Each row is a point on a tangle of strands that fork and nearly touch. The rows are in no order.
Two points are linked if the straight distance between their rows is under 58.7. Some points are linked to none.
J_613: [ 15 -30   8  12   5  -3 -10  24   6  -8  14  19 -13  -5 -15  19  -2  29
   9  -8  -6  30  -9 -10]
J_41: [  5 -10  12  10   8   0 -19  25  -3   3   9  35 -15  -2  -9  23  16   3
  -7  16  17   2  12 -19]
J_381: [-10   8  -3  26   8  15 -12 -17   7  -9   5   0  35   1   6  -4   4   6
  -5   5 -27   4  16  22]
J_678: [ -6   1  16  -5  -5   0 -21 -20  -7   6 -10 -19  17  -4  40  12  22 -15
 -16   7  -6  -6  21   8]
J_873: [ -4 -17  -8  -4 -10   5  22   8   3  -7  12 -11  -3   8  19 -32  -2   5
   4  16   2  -6  16   3]
J_539: [  5  -7   7  17  30  -7 -14   8  14   0  14  -9  -9  15 -13  23   6   4
  22   8  -4  19  27  -9]
J_738: [-11 -19  11  -1 -22 -10  12   3   6  -7   4  11   3   7  13 -32   0  -1
   3 -11 -10   3   6   5]
J_425: [ 16  13  17  24  -3  -7   1 -18 -33  -3 -21 -15  17  -3 -10 -18   4  -8
  -9 -16  -2  -2 -11  16]
J_931: [  3  21   7  -2  -3  -7  37  -4 -11  11  -7   3  -2  -6 -11 -12 -28  -7
 -15 -24   2 -10 -20   5]
J_385: [-17 -10  -1 -29   4   0  18  31  -6  18  19  28  -8  -2  14  -6  -6  -6
  -4   9  -4  -7 -13  12]
J_602: [-15  -1 -24 -16   3   9  -1  35  -9   4  -7  32  -7 -12 -14   5 -10  21
  -6  -4  10   4 -16  -4]
J_79: [  7 -19  15  -2  14  -5 -23  27 -32  -4 -28  -2   5   8 -23   9  -9   1
   1  -5  15  30 -17  -2]
J_278: [  7   7  -7   7  10 -12  13  -6  25   3  -4 -11 -22   2 -18  -8  10 -17
  21  -9  13  -9   4 -15]
J_503: [ -3   3   7 -13   3 -15  -8   5   8  13  10 -11  -8   7  16  16  25 -28
  -4   1   9   3  33 -23]
J_462: [ -8  -6  12  -9 -27  -9   0 -11  25  -8 -13 -17  -2  -4  34  -9  33   1
 -15  -7  -8 -12  17 -17]
J_945: [ 16   5  -3  -6   7  -4  -6  36 -13   5 -14   1 -22  10 -27  18   9  -5
  16 -14  -8  23 -32 -11]
J_516: [-10  15 -13  20  12  28   2 -25  19   2  13 -22  23   3  22 -12   7 -10
 -16   7 -32 -13   4  11]
J_217: [ 16   5   1   6  15 -17  10  -1   1  12  23  -4 -13  12 -29  12 -33   6
  21 -13 -13  11 -16   0]
J_478: [-16  -5   3  -7 -11  14 -17  20   8  -1  19  48 -19  -3   0  21   0   1
  -7  14  19  -4  -2  -8]
J_228: [-10   1 -13  -9  -7   1   1  33 -11  -7  -8  -6  15  -7 -15  -3   3  -9
   5 -18  -4  11 -32   2]
J_612: [  4  33 -22  20   6   4  27 -21  -3  -1  18 -17 -12  14 -19 -26  -6  18
  -9 -11  -5 -11   7  16]
J_115: [ -4  -8  18   1   3   2  -9  -5  31  15  14  10 -10   0  28  13  23  -2
   8  -7 -12  15  10  -9]
J_674: [ 26  12  -2   7  -6 -34  18 -27  15   2  -9 -22  -8   7 -11   7  -3 -17
  12 -12  30 -13   8 -20]
J_891: [-14   4 -11  -5 -14  29 -16 -26  48   0 -16 -13 -18  -7  40  18  10  17
 -25  29 -20 -13   4 -10]
J_372: [  2 -11  -7  -3  10 -17   3  18  -2   2  -1  17 -30   9 -15  -3 -26  16
   2   5   6  -2   9 -26]
J_748: [ -1   1   2  11 -28  14 -26 -32   4  -9   6  17 -18  -6  21  -5   4  26
 -19  14 -17  -6  -2  11]
J_322: [  6  12  -1   0   9  -9  -1  -6   2  -6  -7  -7  21  -7 -16  13   9 -20
  15  -9  33 -14   7  -3]
J_253: [  6 -21  -7  -1  11   2  -2   8   6   3  12  16 -25   2   5  -7  -4  31
   8  24   2  -1  20  -7]
J_430: [ -7  10  -4 -10   2  -1  18  -3  17  20  16  10  -3 -12  14 -18  13  -7
   5 -13 -22 -16 -13   1]
J_608: [-14  -8  16 -11  -4  -9 -15  19 -26   3 -34  -2  20  16 -26   4 -18  -9
  -5  -8  27  10 -18  -3]
J_435: [-11  -9  11  -9  -6  -4 -15   3  -5   2   2  20  21 -10   9   5  -2   0
   0 -14  17   1   8   5]
J_998: [-11   5   1  -2 -17  19  -3 -19  42   5   9  19 -19 -20  34   0  23   7
   1  24  -7 -10 -17  25]
J_471: [  6  -6  -5  -6 -10   9  -7  16  -5   3  15  27 -15   2   3  12  -4  23
   2  -4 -20  21 -36  18]
J_719: [ -9  -7   6  -4   0  -1  -4   5 -21  -3   5  19  13  -7  -8 -11 -24   8
 -11 -17  -3   3   2   3]
J_369: [-19  -4   1   2  -9   5  -2  -9  -9 -26   7 -19  25  -7  -6 -35   0 -11
  -8  -8  -9 -25  -4   1]
J_833: [ -3 -15  -1   2  -5  -3 -28  35 -18  -4   5  16 -10   6 -16  20 -12  25
   6  -9 -11  40 -25   4]
J_180: [ 21  19 -10  12 -17  13  23 -20 -23 -15   7 -15  18   6 -19   6 -16 -25
  -1   8  18   4 -10  18]
J_709: [ -3 -31  17   6  13  -2 -20  12  23 -14  12   3   7  16  -7  10  21   6
  20   5   2  21  18  -1]
J_426: [ 10  -1  -6  12  10  21 -10 -27  22   3  -8 -10  12 -11  39   4  11   0
 -20  15 -27  -3   6  -1]
J_379: [-10  -1   2  -6 -21  17  -4   6  21   8  20  39  -9 -14  15  14  12   8
   2  15   3  -3 -18  12]
J_108: [ 14  10  11   5 -14   2  26 -14 -14  -8 -13 -14  27  -3  -9  -2 -16 -24
   1   3  41  -3   0  18]
J_700: [ 12  -6 -15  -2   4  -6  11  22 -22 -12  -9   6   8  -6 -16   2 -16   0
   5   8  23  -1   7  -4]
J_996: [-13   0  12  -5 -21   4  -1 -21  33   6   5   2  -5  -9  40   1  29  -3
  -2   2 -18  -6   0  -1]
J_856: [ -5   0  -6  -6  20 -12   6  20  -6  13   1  10 -15   5 -32  29 -41  12
  11 -20  -4  12 -31 -12]
J_50: [  1   3  -9  22  16 -16   1 -17  23  -4   0 -28  11   2   1   1  14   9
   0  -6  -9 -12  29 -19]
J_619: [  7  -4  14 -10  14  -4 -22  39  -6   4 -15  12 -19  16 -29  11  17 -22
   8  -2   3  12 -10 -17]
J_905: [ 10   7  15   1  10 -15   0  -6  12   9 -20 -16   0   8   0  21  26 -23
  10   2  27   5  17  -8]
J_63: [ 12  24  -3  13  10   3  37   2 -24  15   9  -8 -10   4 -17 -23  -4   6
 -24 -11  -6 -10 -14  18]
J_518: [-15 -10  -1  -5  -5  -5   2  -5  -7  -5  12  26 -15  -5   1 -16 -19  37
 -15  -5   5 -18   2   3]
J_4: [ -1  -1  16   9   4  -4 -32 -19  13  12   7  -4   7   8  32  20  23  -2
   4   4 -21   5  21   2]
J_437: [ 23   8  13  18  -5  -2   6   9 -22  -4 -21  -7  17   3 -17  -4 -10   5
  -2 -22  -5  21  -5  19]
J_877: [  8   7 -15  12  24  14 -12 -11  10  16   3   6   0 -20  16  12  15  -6
   3  18 -19  -1  13  -5]
J_625: [  8   3   5   3   8 -14  18  12   1  10  -6   3 -22   9 -26   0 -33  -8
   3   2  20   0  -7 -19]
J_333: [  2  -8  -4  -3  -5   5  14 -16  -4 -14  -3 -30 -10  -7  28 -30   6 -12
 -11  21   0  -8  18  -3]
J_943: [ 18   8   5 -10 -15 -17   7 -44   6  -7  -7 -35   3   2  -2  -4   4 -29
  -2 -11  22 -29  -3  -8]
J_495: [  3  21   8  15  -7 -15   2 -39 -13  -2  -5 -32   9   0 -10 -12  -4 -14
 -14 -12  10 -18   4   0]
J_545: [ 16  18   9  10 -16  -7  27   6 -12   1 -18  -7   8   8 -24   8 -34  -2
  -3 -24   6  15 -27  12]
J_66: [-18   5   7 -15 -13  -8  -3  14 -17  -4 -27 -10  25  19 -14   9 -39 -10
   4 -15   7  23 -33   2]
J_366: [ -2 -13  15   2  -5   6 -31  26  -1   1  -9  31 -13  10 -11  -7  20 -10
  10  -5  -4   3 -15 -11]
J_707: [-10 -10   1  -6   4   2  -5  21  -6 -12 -25  -6  26  -8  -9 -14  23 -22
  11  -5  17   2 -15   5]
J_815: [ -6  -3 -25  -7   2  11   9 -18  17 -10  -6 -28  -8  -2  25 -15  18   3
  -8  20 -20 -13  24 -10]
J_626: [  7  -4  11  20 -17  13 -44 -36  25 -13 -10   4 -18   2  25   3  -3  25
 -10  24 -10  -1  18   1]
J_320: [ 13   5   9  19   6 -10  -1 -24   3  -7  -8 -26  15  12  15   0   9 -14
   4  -3  -6   7  32   4]
J_647: [  2  10 -25  -3  15  20  11   6 -33   6  10   7   9 -10  -5 -10  -7   5
   1  11  -8  -7  -4  16]
J_622: [ -7 -15   9   0 -11  16 -10   8 -12  -9 -21  -2  44 -16   5   4  26  -5
  -1   6   2   3  -6  21]
J_481: [ -6  -7  -7  -1 -20   5   2 -27  -2  -3  21   8 -12  -1  21 -18  -7  38
 -20   6 -11  -3  19   7]
J_286: [  3  -2   6   1  12  -5  -5  31  -9  -7  -9  10  -4   7 -24  20   0  -2
   2  11  40  10  15 -13]
J_355: [-20  -5  16 -12 -11   2  12 -14  -9  -7  23  -4  18   0  14 -28   2  -8
 -12 -19 -14 -14   3  11]
J_474: [-14  -3  -6 -15 -15  13  10 -18   3  18  28  16 -16  -8  20 -22  10  31
 -15  10 -10 -23  -8  23]
J_45: [  5   6  -5 -15  22 -21  19  -4  13  20  12  -5 -15  -1  -6 -11  10  -8
  12 -14  -7  -8   1 -10]
J_917: [-14  -5 -22 -21 -13  17 -10  34  -6   0  15  31 -13  -4 -11   6 -19  26
   6  13  -7  12 -34   5]
J_713: [-21  -6   5 -25   0  -3  13  24   7   8   3  19  -3  12 -12 -11 -14 -25
  16  -9   8  -4   1 -16]
J_279: [ -8  -7 -11 -22  10  -2  20  -1   2  23  20  13 -10  -3   6 -28   7  18
  -3   9 -10 -11 -14  12]
J_458: [ 23   2  -1   7   8  -9 -16  21 -20 -16 -13 -17  -6   5 -29  23 -13   0
  15  -8   6  25 -26  -1]
J_241: [ 13 -13  10  11  -1  17 -17  -5  -6  -7 -15  -2   7  -2  13 -15  14   8
  -5  12  -5   0  19   7]
J_663: [ 16   8  -6  -3  15  -7   4   3  -7  10   9   9  -5 -23   5  15   6 -14
   9   5   3  -4  20  -2]
J_579: [-16  -1   7 -16   2 -13  -4   5  -1   4  -1  -2   0  18   4  -9  -1 -31
   0  -8  19  -9  17 -18]
J_141: [  8  15  -6  -3  -6  -6   9   3 -18   5 -13  -3  21 -12 -19  11 -20 -15
   2 -10  35  -5  -1   6]
J_230: [  9  14 -18   7  19  -7   4 -24   8  -1  -2 -26 -10   7   5 -19   4   9
   5   7 -18 -16  18  -6]
J_609: [  9  -6   7   6  18 -12  10  12  -4   4  20   2 -10  20 -11  16 -19  -6
  30  -1  -9  21  11   1]
J_901: [ -6  16 -10 -13  -5 -12  -3  29 -16  -7 -28 -17  13   5 -25  12 -21   4
  -4 -29  -1  15 -37 -14]
J_670: [-27  13  -1 -23   4  -5  21  22   3   3  -4   4  11  -8 -11   8 -14 -30
   5 -16  22  -8 -18  -7]
J_186: [ 11   2 -19 -11  12   3  37   9 -13  11   6   7  -3  -6 -11  -2 -21   4
   3  15   8   3   0  14]
J_549: [-16   1  -7 -12 -24  25 -15 -32  -2  -7  -5 -35  -1   3  35   6  13  11
 -27  13 -41 -12  26  -7]
J_346: [ 11 -17   3  19   8  12  -6  11  10  -6   4  23 -24  -6   3   6   9  24
   3  19 -11  19  -3   3]
J_103: [ 18  12  -2   2  -6 -26  13 -24   2  -5  -3  -3 -15  15 -19  -5 -36 -13
   9  -3  19 -10  -3 -16]
J_161: [ -5  -2   6  14 -12  18 -24 -15   5  -9 -10   8  43  -9   9  11  20  19
   5  -1 -11  10  -7  15]
J_229: [  4  20  -3  20   7  13  18 -32  -3  -9   4 -41  22   4  21  -5   7 -18
 -12   8 -15  -4  17  15]
J_363: [ -2   6 -16   3   7  11   7  -8 -18 -16  12  -7  12 -13  -9 -24 -10 -13
  10   4  -8 -20  -2   4]
J_94: [ -1  -9 -10   3  -8  13 -19 -18  31  -2   0  -2 -32  -6  31  14  14  26
 -13  35  -9  -4  16  -9]
J_86: [ -8 -14  11  -8  -7  -8 -16 -13 -11   4  -5 -12  27  -6  16   0  19 -16
   0  -1  18 -14  28   5]
J_395: [ -2   3 -21  -8  17  -7   6  34   1   1   3  14   1 -14 -28  24  -6  20
  14  -9   5   4 -22 -11]

Follow the links from the first point to the second, and from the first to the third. Name the last point that the two ways share.
J_228 / J_180 / J_478 -> J_700
J_626 / J_713 / J_856 -> J_481
J_709 / J_891 / J_437 -> J_674
J_647 / J_877 / J_366 -> J_516
J_322 / J_50 / J_943 -> J_700

A fork is a point with three links. Follow the links from the first point to the second and name the forks in between, in order.
J_579 / J_355 -> J_141, J_700
J_395 / J_943 -> J_674
J_425 / J_379 -> J_674, J_279, J_481, J_996
J_385 / J_539 -> J_279, J_674
J_286 / J_161 -> J_700, J_516
J_103 / J_579 -> J_674, J_279, J_481, J_996, J_700, J_141
J_877 / J_379 -> J_516, J_700
J_346 / J_719 -> J_674, J_279, J_481
J_115 / J_381 -> J_996, J_700, J_516
